Points on a hilly landscape, in no order, each with its height.
A climber steps from a point to the highest of its 2 nearest points, and stops where none of them is higher. Distance is the straight distance between rows; heights are no part of it.
daku (h 212): [101,  94, 101, 145, 106, 121,  83, 113, 118,  90,  64, 140, 100, 105,  72,
 109, 136, 147,  98,  80, 100,  83,  92]
nisi (h 352): [115,  90,  94,  62, 108,  62,  91, 117, 105, 122, 104, 115,  85,  60, 111,
 128, 100, 135,  87, 111, 154, 107, 145]
neret (h 296): [112, 115,  88,  37,  93,  51, 105,  75,  83, 161, 165,  63, 111,  67, 111,
  95, 129, 158, 111, 127, 145, 128, 146]
suf (h 488): [124,  44, 106, 100,  78, 107, 117, 138, 117, 130, 122, 114,  96,  63, 102,
  86,  44, 106,  97,  88,  69, 103, 128]
Ladi (h 364): [104,  59, 125,  57,  68,  66, 148, 123, 104, 107, 105, 127, 116,  35, 123,
  95,  96, 129, 114, 104,  82, 115, 143]
zopi (h 326): [115,  88, 121, 169, 103, 107, 119,  84, 149, 106, 103, 126, 113, 150,  57,
  80, 121,  96,  99,  43,  67,  92,  60]
noku (h 617): [110, 130,  85, 119, 136, 102,  82, 108,  86,  90, 107,  71,  71, 121,  83,
  89,  84,  55, 103, 106,  90, 100,  63]
Zefe (h 332): [ 90,  91, 129,  54,  87,  53, 138, 125, 114, 108,  73, 129, 111,  53, 123,
 108, 111, 104, 118, 103,  91,  99, 150]
kob (h 537): [104,  78,  99, 110, 108,  69,  50, 106, 105,  84,  91, 121,  81,  96,  85,
 115,  95,  97, 109,  94, 102,  96,  73]
verav (h 214): [ 89, 130, 102,  40,  98, 102, 105,  85,  92, 135, 121,  53, 123, 104, 117,
 105,  95,  89,  93,  84, 106, 102, 133]
buvo (h 308): [111,  83,  94, 135, 119,  84, 130,  67, 129,  92,  91, 108, 101, 130,  91,
  60,  81,  61,  82,  75,  95, 103,  70]
Nifug (h 652): [ 93,  98,  94, 115, 102,  95, 100,  58,  86,  63,  86, 101,  82, 113,  97,
  82,  78,  84, 114,  87,  75,  98,  52]
fon (h 468): [ 95, 132, 132,  48,  84, 108,  63, 122,  91, 112,  92,  92, 106,  88, 108,
 123, 135, 106, 105, 115, 118, 105, 145]
mek (h 209): [ 90,  98, 109, 154, 129, 108, 101,  86, 110,  73,  60, 137,  99, 126,  60,
 105, 164, 107, 104, 102,  94,  91,  62]
refo (h 538): [130, 124,  95, 136,  70, 126,  82, 113, 115,  89, 111, 102,  84, 121, 110,
  79,  92,  96, 100,  96,  83,  90,  56]
rukev (h 346): [101, 111, 125,  77, 120,  81,  90, 152,  85,  94,  57, 107,  90,  83,  96,
 113, 114,  90,  96, 123, 115, 107, 121]
pob (h 5): [ 58, 113,  84, 103, 110, 108, 143,  67,  93, 105,  88,  74, 109, 124, 105,
 111,  78,  87,  89,  72,  91,  87,  89]
lif (h 261): [115, 134,  77, 151, 121, 121, 108,  71, 105,  89, 107,  93,  74, 128,  78,
  73, 105,  99, 120,  77,  81, 109,  27]
Fodiz (h 165): [ 77,  98,  99,  64, 110,  72, 112,  55,  89,  68,  87,  86,  97, 100, 116,
 107,  94,  70, 115, 103, 113,  95,  84]
potet (h 432): [ 96,  54,  79, 103,  71, 106, 122,  79,  99, 128, 137,  97, 108,  91, 122,
  70,  62, 124, 105,  78,  70, 124,  92]
zedon (h 255): [131, 148,  96,  70, 109, 120,  82, 122,  78, 119, 123,  37, 103, 108, 101,
  93,  86,  59,  97,  95, 118,  99, 124]
tifi (h 631): [122,  98, 110,  89, 116,  59,  78, 104,  99,  75,  72, 115,  65,  88,  96,
  98,  96,  84,  86, 125, 145, 108, 101]
Pira (h 172): [ 95, 103,  85, 106, 107, 114, 110,  82,  90, 116, 100,  78,  87,  94, 100,
 117,  88, 125,  80, 105, 120,  81, 108]
sabit (h 43): [ 56,  85,  99,  96, 118,  94,  75,  66, 128,  74,  86, 113, 110, 144, 102,
 117, 139,  61,  86, 108, 105,  91,  77]
sope (h 367): [ 90,  64,  92,  90,  79,  94,  92,  98, 121, 111,  99, 133, 116,  90, 115,
 108, 119, 154,  82, 110, 138,  88, 121]
Dapoz (h 365): [107, 100, 109, 138, 118,  78,  78,  81, 128,  60, 105, 134,  89, 151,  84,
  85, 124,  57,  86, 120, 121,  96,  52]
Zun (h 357): [ 89,  74, 110,  97,  80, 107,  97, 105, 106,  91,  54, 136, 114,  78, 121,
 118, 123, 146,  89, 110, 111,  90, 120]
dumes (h 593): [ 99, 120,  68,  89, 133,  93,  89,  76, 113, 119, 127,  74,  94, 123,  92,
 112,  61,  80,  65,  82, 153, 104, 115]
Bika (h 510): [105, 142, 103,  68, 107, 118,  34, 115,  92, 103, 101,  86,  95, 106, 105,
 142, 129,  92, 106, 115, 134,  86, 127]
Vegod (h 508): [122,  93, 121,  68,  74, 100, 104, 145,  80, 116,  96, 103,  92,  53, 118,
 100, 110, 159, 108, 123, 108, 116, 150]
Bis (h 551): [ 97,  72,  51,  96,  90, 137, 109, 104,  84, 157, 138,  60, 108,  96, 113,
  87,  62, 133,  88,  74,  80, 119, 112]
sop (h 263): [ 96, 117,  92, 117,  81, 149, 156,  92,  75,  92,  97,  80, 113, 106, 103,
  84,  56,  82,  97,  98,  90, 105, 107]
kigik (h 500): [ 90, 103, 104, 163, 132, 111, 112, 139,  69,  74,  66, 121,  88,  96,  52,
 112, 118,  87, 119, 121,  61, 102,  57]
fogel (h 327): [ 96,  47,  96, 107,  69, 121,  95, 116,  93, 105,  75, 131, 120,  68, 103,
  99, 110, 153, 103,  94,  82,  90, 126]
mil (h 409): [ 75,  82, 101,  97,  59, 128,  84, 112,  81, 106, 131,  92, 128,  81, 104,
 114,  94, 143, 112,  87,  69,  95, 120]
ket (h 430): [ 72, 104, 120, 146, 138,  99,  80, 112, 139,  83, 113, 133, 116, 166,  71,
  93, 177,  56, 110, 113,  64,  85,  42]
gose (h 611): [ 90,  94,  92,  88, 101,  73,  73,  70, 130, 107, 116, 111, 102, 122, 100,
 118,  92, 107,  73,  89, 136,  88, 106]
Zapig (h 185): [109,  74,  82, 147, 113, 126, 157,  74, 117, 133,  95,  99, 100,  97,  93,
  83,  62, 134,  85,  75,  86,  99,  95]
gonem (h 312): [115,  95,  92,  41, 101,  46,  90,  80, 109, 152, 159,  80, 107,  77, 114,
 110,  87, 138, 102, 102, 149, 125, 148]
Vome (h 358): [ 87, 120, 126, 156,  72, 155, 102, 129, 120,  64,  84, 147, 133, 113,  83,
 105, 113,  84, 136, 104,  54, 101,  72]
rav (h 532): [103, 102, 112, 157, 122, 107, 132,  85,  84,  65,  83, 113,  81, 123,  67,
  79, 111,  74, 103, 126,  73, 102,  57]
tipel (h 588): [ 83, 118,  87, 126, 136, 111, 116, 108,  67,  87,  73,  78,  81, 115,  74,
 103,  90,  79, 105, 107,  80,  99,  65]
kugeg (h 211): [109,  93,  87,  51,  84,  84, 131,  97,  61, 140, 125,  70, 106,  43, 112,
 112, 120, 167, 119, 124, 110, 106, 137]
gev (h 583): [137, 113,  76,  72, 113, 105, 113,  97,  95, 150, 144,  54,  87,  84, 103,
  91,  66, 107,  83, 109, 129, 107, 141]
vef (h 302): [ 99, 127, 132,  37,  99,  54, 127, 118,  78, 100,  70, 105, 100,  57, 116,
 108, 117,  91, 126, 114, 115, 111, 143]
nebun (h 250): [124, 125,  98,  90,  94, 126, 152, 100,  73, 103,  92,  62,  97,  91, 117,
 100,  70,  89,  84, 126,  98,  92, 116]
Vitas (h 506): [101, 110, 126,  50,  90,  85, 104, 135, 104, 132, 111,  82, 108,  65, 109,
 107,  88, 106,  99,  93, 104,  95, 148]
gonot (h 354): [131,  78,  92,  66, 100,  47,  98,  94, 129, 126, 126, 108,  81,  79, 118,
  95,  67,  95,  87, 103, 145, 110, 134]
Vovi (h 402): [122,  59, 109,  81,  56,  95,  76, 131, 125,  98, 117, 128, 111,  84, 127,
  81, 110, 121,  82, 114, 114, 101, 124]
ser (h 464): [ 94, 102, 123,  75,  64, 117, 107, 142,  95,  92,  98, 110, 127,  84, 117,
 109, 102, 112, 112, 108,  97, 106, 138]
Kevam (h 435): [101,  86, 117, 101,  60, 110,  98, 107, 105,  92, 114, 113, 108,  97, 124,
  94,  93, 105,  98, 110,  93,  91, 123]
rukob (h 555): [ 95, 108,  90,  98, 110,  96,  88, 106,  75, 115,  92,  77,  97,  89,  89,
 112,  57,  77, 118,  67,  76, 105,  91]
kod (h 582): [ 96,  85,  64,  70, 100, 112, 137,  86,  92, 163, 143,  52, 104, 102, 134,
  91,  54, 113,  77,  75, 106, 120, 122]
tetiv (h 663): [ 80,  88,  90, 117, 100, 101, 108,  68, 123,  91,  92, 114, 118, 122, 100,
 106, 103, 114,  69,  93, 122,  72,  99]
pif (h 507): [110,  86,  98, 119,  96, 105,  79, 125, 100, 108,  87, 119,  79,  86,  86,
 101,  79, 110, 104,  84,  88,  88,  90]
Taput (h 282): [117, 135, 122,  39, 104,  48, 136,  86,  74,  97,  79,  79,  76,  56, 114,
 103, 103,  67, 120, 124, 123, 116, 126]
kozi (h 17): [ 69,  91, 101, 123, 104, 108,  77,  56, 127,  86,  96, 121, 114, 148,  91,
 111, 128,  86, 106,  79,  92,  87,  53]
tunum (h 159): [100,  96,  73, 130,  77, 123, 100,  54, 105, 115, 133,  87,  95, 127, 118,
  86,  94, 140,  93,  75,  99, 101,  70]
zek (h 688): [114, 134,  94,  54, 144,  78,  75,  70,  56,  97, 113,  53,  83, 101,  93,
 102,  95,  60, 100, 119, 149, 116,  99]
bem (h 281): [ 92, 135, 111,  97, 110, 127,  83, 150,  84,  77,  91,  80, 100, 116, 108,
 118, 122,  57,  96, 134, 109,  82, 107]
rulo (h 279): [108, 115,  86, 125, 126, 126, 167, 104,  88,  97,  89,  72,  91, 104,  91,
  90,  52,  63,  96,  99,  75, 113,  88]
gav (h 480): [117,  96, 118,  70,  86,  89, 110, 153, 101,  93,  57, 136,  94,  65, 126,
 103, 108, 134,  92, 114, 115, 115, 154]
Sobig (h 190): [ 93,  74,  95, 142,  79, 125,  76,  89, 129, 103,  92, 137, 117, 111,  97,
 105, 143, 166,  83,  92, 101,  79,  97]
gomu (h 444): [ 78, 130,  85, 107, 135, 122,  79, 114,  83, 110,  96,  72, 110, 122,  71,
 128,  98,  74,  92,  84, 101,  72,  93]
pakov (h 592): [112, 108,  75, 132, 119,  86,  57,  78, 128, 105, 128, 114,  80, 141,  84,
  93,  76,  92,  72,  87, 137, 105,  76]
gizu (h 320): [143, 121,  90,  56, 124,  75,  89,  77,  96, 137, 125,  58,  70,  94, 110,
  80,  59,  61,  94,  82, 133, 130, 117]
kopal (h 556): [114, 128,  89, 129,  59, 153,  84, 100, 100,  84, 118, 106, 111, 110, 111,
  97,  91, 108, 125,  98,  54, 100,  68]
mag (h 540): [ 98, 119,  95,  60, 119,  84,  33, 105,  84, 129,  97,  83,  95,  92,  98,
 136, 112, 111,  98, 100, 153,  98, 124]
zalep (h 459): [ 89,  76,  91, 122,  71, 136, 118,  78, 111, 105, 117, 105, 123, 116, 108,
  83,  63, 113, 103,  63,  57, 102,  91]
rura (h 624): [102, 104,  97,  97, 160,  68,  75, 119,  71,  78,  92,  89,  67, 103,  86,
 103, 114,  60,  93, 147, 125, 103,  91]
tobe (h 651): [107, 132,  78,  82, 137,  88,  83,  95,  81,  96, 116,  52,  85, 116,  99,
  97,  81,  35,  94, 112, 122, 111,  84]
sis (h 240): [122, 112,  87,  98, 119,  86, 151,  84,  91,  81,  75,  74,  83,  83, 111,
 104,  80,  82,  77, 123, 123,  93, 109]
zeged (h 335): [124,  99,  87,  73, 104,  78, 101,  89, 105, 117, 113,  81,  79,  91, 107,
  79,  59,  91,  94,  86, 121, 110, 104]
Nifin (h 333): [105,  77, 106, 143, 103,  80,  91,  74, 142,  81,  98, 127, 105, 143,  84,
  70, 110,  50,  77,  83,  98,  92,  65]
zumo (h 359): [ 77,  95, 109, 142, 104, 128, 100,  96, 126, 112,  99, 112, 108, 146,  68,
  95, 104,  90,  91,  52,  61,  79,  70]
lan (h 330): [103,  81,  87,  62, 109,  44, 110,  97,  98, 151, 136, 100, 104,  48, 109,
 116, 113, 158, 100, 106, 140, 108, 146]
zizu (h 387): [ 78,  99, 114,  38,  86,  95, 109, 126,  79, 115,  83, 102, 126,  60, 131,
 113, 148, 167, 112, 110,  98, 123, 168]
zapop (h 427): [ 79,  85, 129,  59,  62, 113,  93, 134,  87,  89,  76, 125, 134,  73, 134,
 112, 126, 153, 112, 123,  92, 130, 147]
naki (h 501): [143,  71, 105, 103,  75,  93, 101,  89, 114,  86, 100, 116,  68,  98, 114,
  66,  64,  87,  81, 109, 112, 112, 105]
vanur (h 479): [ 77,  94, 116, 115,  67, 142,  81, 113, 111,  77,  85, 138, 117, 109, 101,
 118, 119, 115, 105, 108,  84,  86,  93]
mel (h 385): [105,  48,  79, 113,  60, 122,  74, 110,  98, 125, 142, 104, 118,  86, 112,
  97,  86, 159, 111,  92,  81,  97, 100]
vak (h 485): [110,  74,  89, 126,  82, 109,  92,  96, 114, 101,  87, 113,  93, 113,  92,
  85,  68,  96, 102,  64,  71,  91,  71]
komed (h 570): [ 89, 109, 100, 145, 112, 121, 157,  70,  94,  72,  87,  92, 102, 134,  90,
  84,  93,  78,  87, 100,  90, 100,  72]
Dimi (h 311): [ 90, 110, 114, 112, 124, 101, 103, 169,  89,  78,  68, 105,  98, 101,  79,
 116, 106,  61,  86, 118,  95,  84, 108]
Nirif (h 388): [ 98,  58, 109,  81,  59,  81, 126,  93,  88,  89,  88, 119, 117,  49, 114,
  99,  79, 130, 125,  97,  83, 106, 127]
deda (h 509): [ 99,  81,  98, 121, 115,  75,  82,  84, 108,  82,  53, 129,  81,  90,  86,
 107, 114, 107,  93,  98, 120,  85,  68]
Gop (h 271): [100, 144,  72, 150, 104, 112,  64,  96,  93,  86, 100,  93,  82, 123,  76,
  95, 102,  83, 128,  93,  56, 101,  24]
Fige (h 178): [ 76,  96, 127, 154, 136, 113, 117, 100, 100,  66,  80, 132, 104, 135,  62,
 100, 161,  87, 119, 120,  57,  95,  44]
fubin (h 669): [115, 117, 103,  65, 130,  68,  60, 103,  78,  93,  91,  87,  65,  82, 100,
 107, 102,  67, 104, 127, 128, 111,  97]
zevo (h 198): [ 83,  82,  87,  73,  84,  99, 135,  83,  78, 118, 115,  86, 120,  61, 126,
 117, 104, 157, 103, 105, 109,  95, 133]
lumel (h 210): [102, 119, 112,  41,  99,  66, 116,  63,  74, 116, 103,  65, 105,  68, 126,
 109, 104, 115, 106, 100, 133, 107, 139]
fam (h 180): [ 68,  86, 108,  70,  87,  77,  95,  69, 105,  71,  75, 112, 111,  86, 124,
 122, 114,  89, 106, 111, 113,  89, 103]
gak (h 522): [ 75,  73, 100, 116, 145,  83, 123, 117,  77,  77,  96, 102,  99, 115,  75,
  80,  91,  45,  96, 113,  63, 107,  77]
fato (h 413): [ 72, 128, 103, 106,  88, 144,  84, 117,  98,  91, 113,  85, 131, 124, 100,
 118,  79,  91, 109,  88,  64,  79, 101]
gona (h 170): [105,  81,  74, 141,  84, 124,  90,  68, 111, 115, 121, 107, 105, 110,  89,
  97, 112, 167,  96,  81, 105,  78,  76]
zubid (h 472): [101, 136, 102, 158, 136, 120, 125, 110, 126,  96, 135, 109, 115, 163,  60,
  74, 157,  62, 122,  75,  39, 120,  26]
fuvid (h 298): [102,  82, 105,  50,  97,  61,  88, 103, 117, 100,  66, 143, 111,  69, 146,
 111, 133, 134,  88, 106, 147, 114, 143]
Nove (h 384): [ 98, 102, 110, 100,  85, 120,  75, 106, 109,  67,  46, 129,  92, 105, 124,
 115, 136, 134,  87, 127, 130, 106, 116]
livi (h 520): [130, 107,  99, 110,  65, 108,  91,  92, 114,  72, 113, 101,  85, 113, 120,
  77,  84,  86,  87, 114, 114, 104,  79]
vezer (h 266): [126, 127, 123,  56,  97,  76, 124,  94,  52,  85,  88,  76,  84,  68, 112,
  84,  80,  65, 134, 111, 101, 113, 115]
tuve (h 285): [ 94, 112,  99, 144,  94, 113,  61, 100, 109,  75,  89, 126,  92, 120,  68,
 103, 125,  91, 132,  92,  60,  90,  39]
Tav (h 202): [100,  74,  97, 129,  99, 107, 152,  94, 113, 105,  83, 113, 100,  88,  99,
  94,  61, 101,  83,  87,  85,  90, 111]
nopun (h 458): [ 81,  75, 109, 103, 108,  89,  91, 124, 103,  72,  85, 117,  94, 116,  84,
  94,  94,  41, 112,  91,  71,  99,  81]
gup (h 234): [111,  84, 120, 160, 110, 104,  95, 116, 125,  81,  45, 158, 101, 105,  56,
  98, 154, 106,  86,  89,  85,  93,  82]
mege (h 173): [115, 106,  65, 142, 121, 119, 140,  73, 105, 123,  94,  76,  81, 110,  96,
  98,  73, 131,  70,  99, 119, 102,  95]
komo (h 594): [134,  79,  89, 107, 116,  81,  95, 117, 126,  99,  86, 127,  75,  83,  97,
  96,  88, 106,  73, 114, 142,  92, 111]
taki (h 341): [106,  66,  86,  78,  85,  83, 103,  98,  99, 117, 132, 111, 108,  77, 131,
 100, 126, 166,  73, 135, 148, 103, 142]
Gado (h 85): [ 41, 103, 105, 109, 134, 100,  80,  90,  87,  71,  85, 108, 103, 137,  87,
 123, 149,  60, 107, 133,  83,  92,  78]
Zedut (h 417): [ 99, 128, 122,  41, 114,  62,  74, 128,  98, 126,  79, 104, 105,  66, 114,
 120, 140, 119, 102, 115, 143, 110, 159]
Gedep (h 375): [132,  66, 105,  76,  70,  70,  83,  86, 134, 109, 133, 131, 101,  79, 129,
  76,  89, 111,  90, 110, 141, 108, 122]
Bur (h 334): [120, 127, 109,  85,  88, 103,  51, 127, 100,  87, 123,  83,  81, 114, 108,
  97,  82,  65, 108,  96, 113,  98,  97]
Res (h 608): [ 95,  94,  94, 135,  92, 119, 153,  60, 122,  87, 102,  94, 110, 130, 110,
  82,  90, 104,  66,  84, 104,  88,  91]
tefe (h 614): [115, 106,  57,  83, 124, 103, 122,  74, 111, 142, 145,  60,  94, 108, 114,
 103,  55,  98,  60,  89, 140, 118, 121]
galo (h 265): [103,  28,  92, 128,  68, 111, 119, 103, 118, 129, 126, 125, 135,  87,  98,
  72,  77, 123,  89,  75,  56,  94, 119]
Zub (h 436): [ 79, 122, 114,  86,  68, 139,  94, 115,  82,  96, 102,  85, 129,  85, 102,
 119,  90, 112, 112,  95,  79,  87, 125]
bisas (h 426): [ 75, 103, 127, 104,  71, 136,  66, 110, 119,  59,  59, 140,  94, 105, 116,
 121, 151,  98, 108, 127, 101,  93, 100]
feves (h 407): [ 63, 108,  92, 127, 133, 101,  82, 108, 112, 106,  98,  88,  98, 131,  73,
 106,  87,  81,  85,  68,  78,  76,  76]
nat (h 499): [106,  95, 123, 167, 109, 115, 134, 114,  99,  68,  64, 127, 110, 105,  48,
  88, 109,  76, 116, 104,  65,  99,  65]
das (h 410): [111,  66,  92,  92,  74,  99, 130,  74,  93,  97,  99, 100, 103,  69, 124,
  85,  51, 109, 117,  85,  73, 110,  96]
Moli (h 225): [124, 123, 115,  39,  87,  67, 137,  83,  70, 128, 111,  78,  97,  43, 118,
 103, 108, 139, 132, 115, 102, 117, 154]
sugak (h 562): [147,  71,  99, 106,  82,  86,  89, 113, 107, 103, 100, 123,  72,  72, 108,
  90,  95, 146,  95, 127, 135, 105, 122]
Vosob (h 416): [115, 121, 110, 166, 133, 111, 125,  77, 142,  89, 117, 103,  88, 161,  71,
  77, 154,  86, 112,  81,  91, 112,  29]
lati (h 153): [101,  92,  84,  79, 129,  47, 115,  56,  98,  93,  90,  92,  88,  84, 107,
 106,  82,  82,  96,  99, 136, 101,  89]
lom (h 318): [102,  97, 110,  59,  80,  74,  57,  99, 116,  97, 116,  94,  97, 106, 113,
 103,  93,  73, 103,  90, 109,  99,  97]
fera (h 619): [105, 128,  72, 105, 124, 103,  70,  79, 106, 106, 127,  74,  82, 141, 102,
  98,  75,  65,  76, 101, 141, 106,  76]
runuf (h 595): [ 90, 103, 115,  68, 121,  81,  70, 133,  75, 102,  84,  82,  89,  93,  76,
 106,  71,  56, 120,  87,  70,  96,  96]
ziz (h 519): [115,  83,  85, 101,  87, 129, 115, 125, 100, 133, 125,  82,  97,  97, 108,
  94,  47, 101,  99,  78,  73, 104, 120]
volo (h 586): [101, 118, 117,  96,  50, 129,  74,  79,  79,  76, 123,  85, 105, 104, 118,
  96,  85, 103, 127, 100,  80, 108,  87]
kop (h 293): [125,  92,  82, 130, 119, 102, 143,  85, 111, 109,  92,  85,  75, 120,  95,
  75,  50,  70,  80,  91,  89, 111,  74]
Leku (h 310): [ 65, 102, 116, 160, 105, 127,  91, 138, 109,  64,  72, 155, 123, 114,  66,
 106, 149,  68, 131, 104,  50, 103,  69]
sudev (h 305): [104, 107, 115, 165, 104, 117,  95,  93, 140, 106,  89, 126,  99, 123,  52,
  86, 131,  94, 130,  68,  65,  90,  35]
vedup (h 44): [ 45, 100,  93, 124, 146, 112, 115,  90, 100,  82,  89,  96, 114, 145,  76,
 117, 131,  75,  84, 104,  81,  71,  74]
logu (h 564): [114,  99,  77, 102, 126,  63,  61,  82, 115,  95, 102, 112,  76,  99,  84,
 103,  73,  84,  90,  94, 131, 103,  71]
nif (h 319): [111,  87, 108,  55,  74,  70,  98, 114, 110, 104, 104, 120, 109,  62, 144,
 106, 145, 156,  87, 126, 136, 116, 156]
pom (h 578): [107,  90, 102, 113, 144,  72,  96, 127,  74,  63,  95, 105,  77, 113,  91,
  85, 109,  52,  99, 134,  79, 105,  69]
lari (h 297): [ 96,  49,  96, 121,  67, 122, 128, 131, 106, 114,  91, 138, 131,  60,  96,
  87,  69, 145, 103,  91,  62, 106, 129]
zozo (h 536): [131,  65,  93, 103,  81, 106, 108, 135,  94, 128, 118, 104,  87,  60, 117,
  85,  87, 167, 102, 134, 102, 110, 132]
kupo (h 390): [107, 122, 101, 158, 119, 101, 101,  80, 128,  56, 101, 119,  85, 152,  69,
  84, 152,  83,  95, 120, 106,  98,  40]
tosun (h 238): [119, 108, 126,  49,  60,  59, 111,  86,  77, 102, 100,  99,  87,  51, 135,
  94,  98, 133, 129, 107, 107, 117, 123]
foz (h 262): [ 87,  89, 111, 150,  89, 129,  81, 116, 112,  80,  40, 161, 122,  98,  81,
 101, 151, 103, 113,  85,  66, 100,  72]
ganu (h 545): [ 66,  96, 104, 128, 131, 107, 123, 116,  69,  72,  57, 106, 101,  89,  61,
 116, 101,  87, 111, 107,  73,  92,  81]
Rikez (h 186): [ 81, 105,  84,  80,  84, 122, 133,  82,  81, 109, 115,  61, 125,  89, 115,
 109,  89, 127,  87,  97, 107,  82, 136]
pov (h 543): [ 94, 102, 125,  58, 110,  63,  92, 123,  91, 107,  90,  87, 103,  73,  91,
 116,  83,  70, 108,  84, 103,  97, 126]
tilem (h 539): [ 89, 124,  99, 167, 143, 111,  92, 126, 123,  92, 122, 114,  96, 157,  49,
  87, 152,  74, 106, 100,  55,  88,  44]
Ror (h 547): [126,  97, 105,  48,  94,  80, 104, 126,  91, 158, 138,  65,  93,  69, 102,
  91,  83, 130,  93, 102, 115, 115, 153]
silod (h 134): [ 42, 105, 110, 140, 131, 129,  95, 103,  82,  59,  75, 131, 103, 137,  76,
 122, 179,  77, 116, 141,  63,  96,  57]
fuf (h 199): [ 71, 116, 114,  56,  85, 112, 122,  83,  83, 101, 121,  65, 129, 106, 130,
 110,  76,  67, 103,  78,  83, 100, 116]
Moto (h 574): [ 91, 108,  86,  61, 112,  82,  67,  78,  98, 120, 128,  73, 108,  98, 101,
 126,  92, 110,  94,  85, 145,  90, 120]
kamo (h 528): [138,  30,  99,  93,  73,  86,  87, 127, 131, 140, 128, 115,  91,  69, 111,
  67,  74, 131,  93,  97,  94, 110, 130]
gur (h 389): [ 73, 127, 104, 134,  90, 131,  95, 124, 111,  78,  93, 111, 123, 123,  77,
 108,  89,  71, 120,  92,  53,  96,  76]
fimi (h 345): [123, 122,  96,  84,  83, 111,  63, 109,  90, 104, 130,  76,  86,  91, 110,
 102,  87, 112, 111, 101, 106,  95, 112]
bope (h 229): [ 88, 142,  85,  67, 114, 113, 119,  66,  78, 115, 108,  32, 109, 107, 114,
 104,  80,  74,  86,  84, 120,  91, 113]
Razim (h 197): [ 88, 109, 113,  43,  97,  64, 102,  62, 103, 104,  89, 100, 107,  77, 121,
 131, 119, 107, 112, 118, 143,  99, 123]
sagu (h 526): [ 86, 107,  96, 133,  53, 152,  78, 102, 116,  97, 119, 120, 125, 109,  97,
  99, 106, 127, 110,  78,  67,  83,  84]
piz (h 382): [ 89,  79,  96,  67,  58, 113,  46, 109,  91, 117, 130,  94, 110,  95, 119,
 114, 116, 152, 109, 102, 100,  97, 118]
kol (h 360): [106, 111, 110,  63,  64, 125,  67, 111,  81, 134, 154,  60, 106,  95, 118,
 101, 101, 133, 111, 102, 104,  96, 129]
Nebok (h 222): [ 94, 100,  94, 125, 124,  82, 139,  93, 107,  91,  71,  96,  92,  98,  88,
 101,  77,  85,  82, 104, 103,  73,  98]
zuf (h 438): [125, 121,  93, 166, 129, 109, 133, 100, 122,  88, 119, 113,  86, 169,  79,
  55, 128,  62, 104,  79,  58, 127,  33]
fogo (h 267): [117, 148, 106,  92, 107, 136, 103, 125,  69,  86, 113,  53, 102, 118, 100,
 105,  96,  56, 104, 114,  98,  91, 103]
ruged (h 618): [ 90, 109, 113,  98,  68, 107,  86,  73,  88,  53,  80,  95, 100, 106, 115,
  95,  93,  82, 126, 114,  85, 103,  70]
paka (h 242): [119, 143,  79,  92, 112, 129, 109,  91,  82, 123, 122,  44,  97, 130, 122,
  79,  75,  49,  79,  84, 117, 109, 103]
Tavuz (h 379): [103, 112, 107,  61, 130,  58, 101, 135, 105, 108,  57, 123,  87,  68, 116,
 125, 115, 108,  83, 116, 151, 108, 139]
gese (h 251): [120, 110, 128,  58,  67,  84, 116, 106,  81,  97, 103,  90,  94,  68, 115,
  80,  71,  94, 120, 105,  86, 117, 131]
Donad (h 476): [ 76, 129,  92,  81, 104, 122,  55,  97,  89, 111,  98,  61, 109, 105,  87,
 146, 113,  90, 104,  89, 111,  81, 105]
valon (h 19): [ 45, 114, 100, 117, 117, 113, 116,  66,  89,  74,  76,  98, 129, 133,  96,
 116, 104,  77, 105,  88,  78,  88,  74]

For each start below, name the point where the climber stops.
Gop | tetiv
fuf | tetiv
neret | tetiv
mege | tilem

Call two points neighbours if one is among the 2 nearest of the other. Go from one point of each pair to the other, from neighbour to neighbour, staying as high as possible. Name the lowest point that can't be avoided.
kopal and kamo | vak
sope and runuf | Zun
runuf and fera | pif
zek and tilem | lif
fubin and tetiv | nat
fera and tefe | dumes
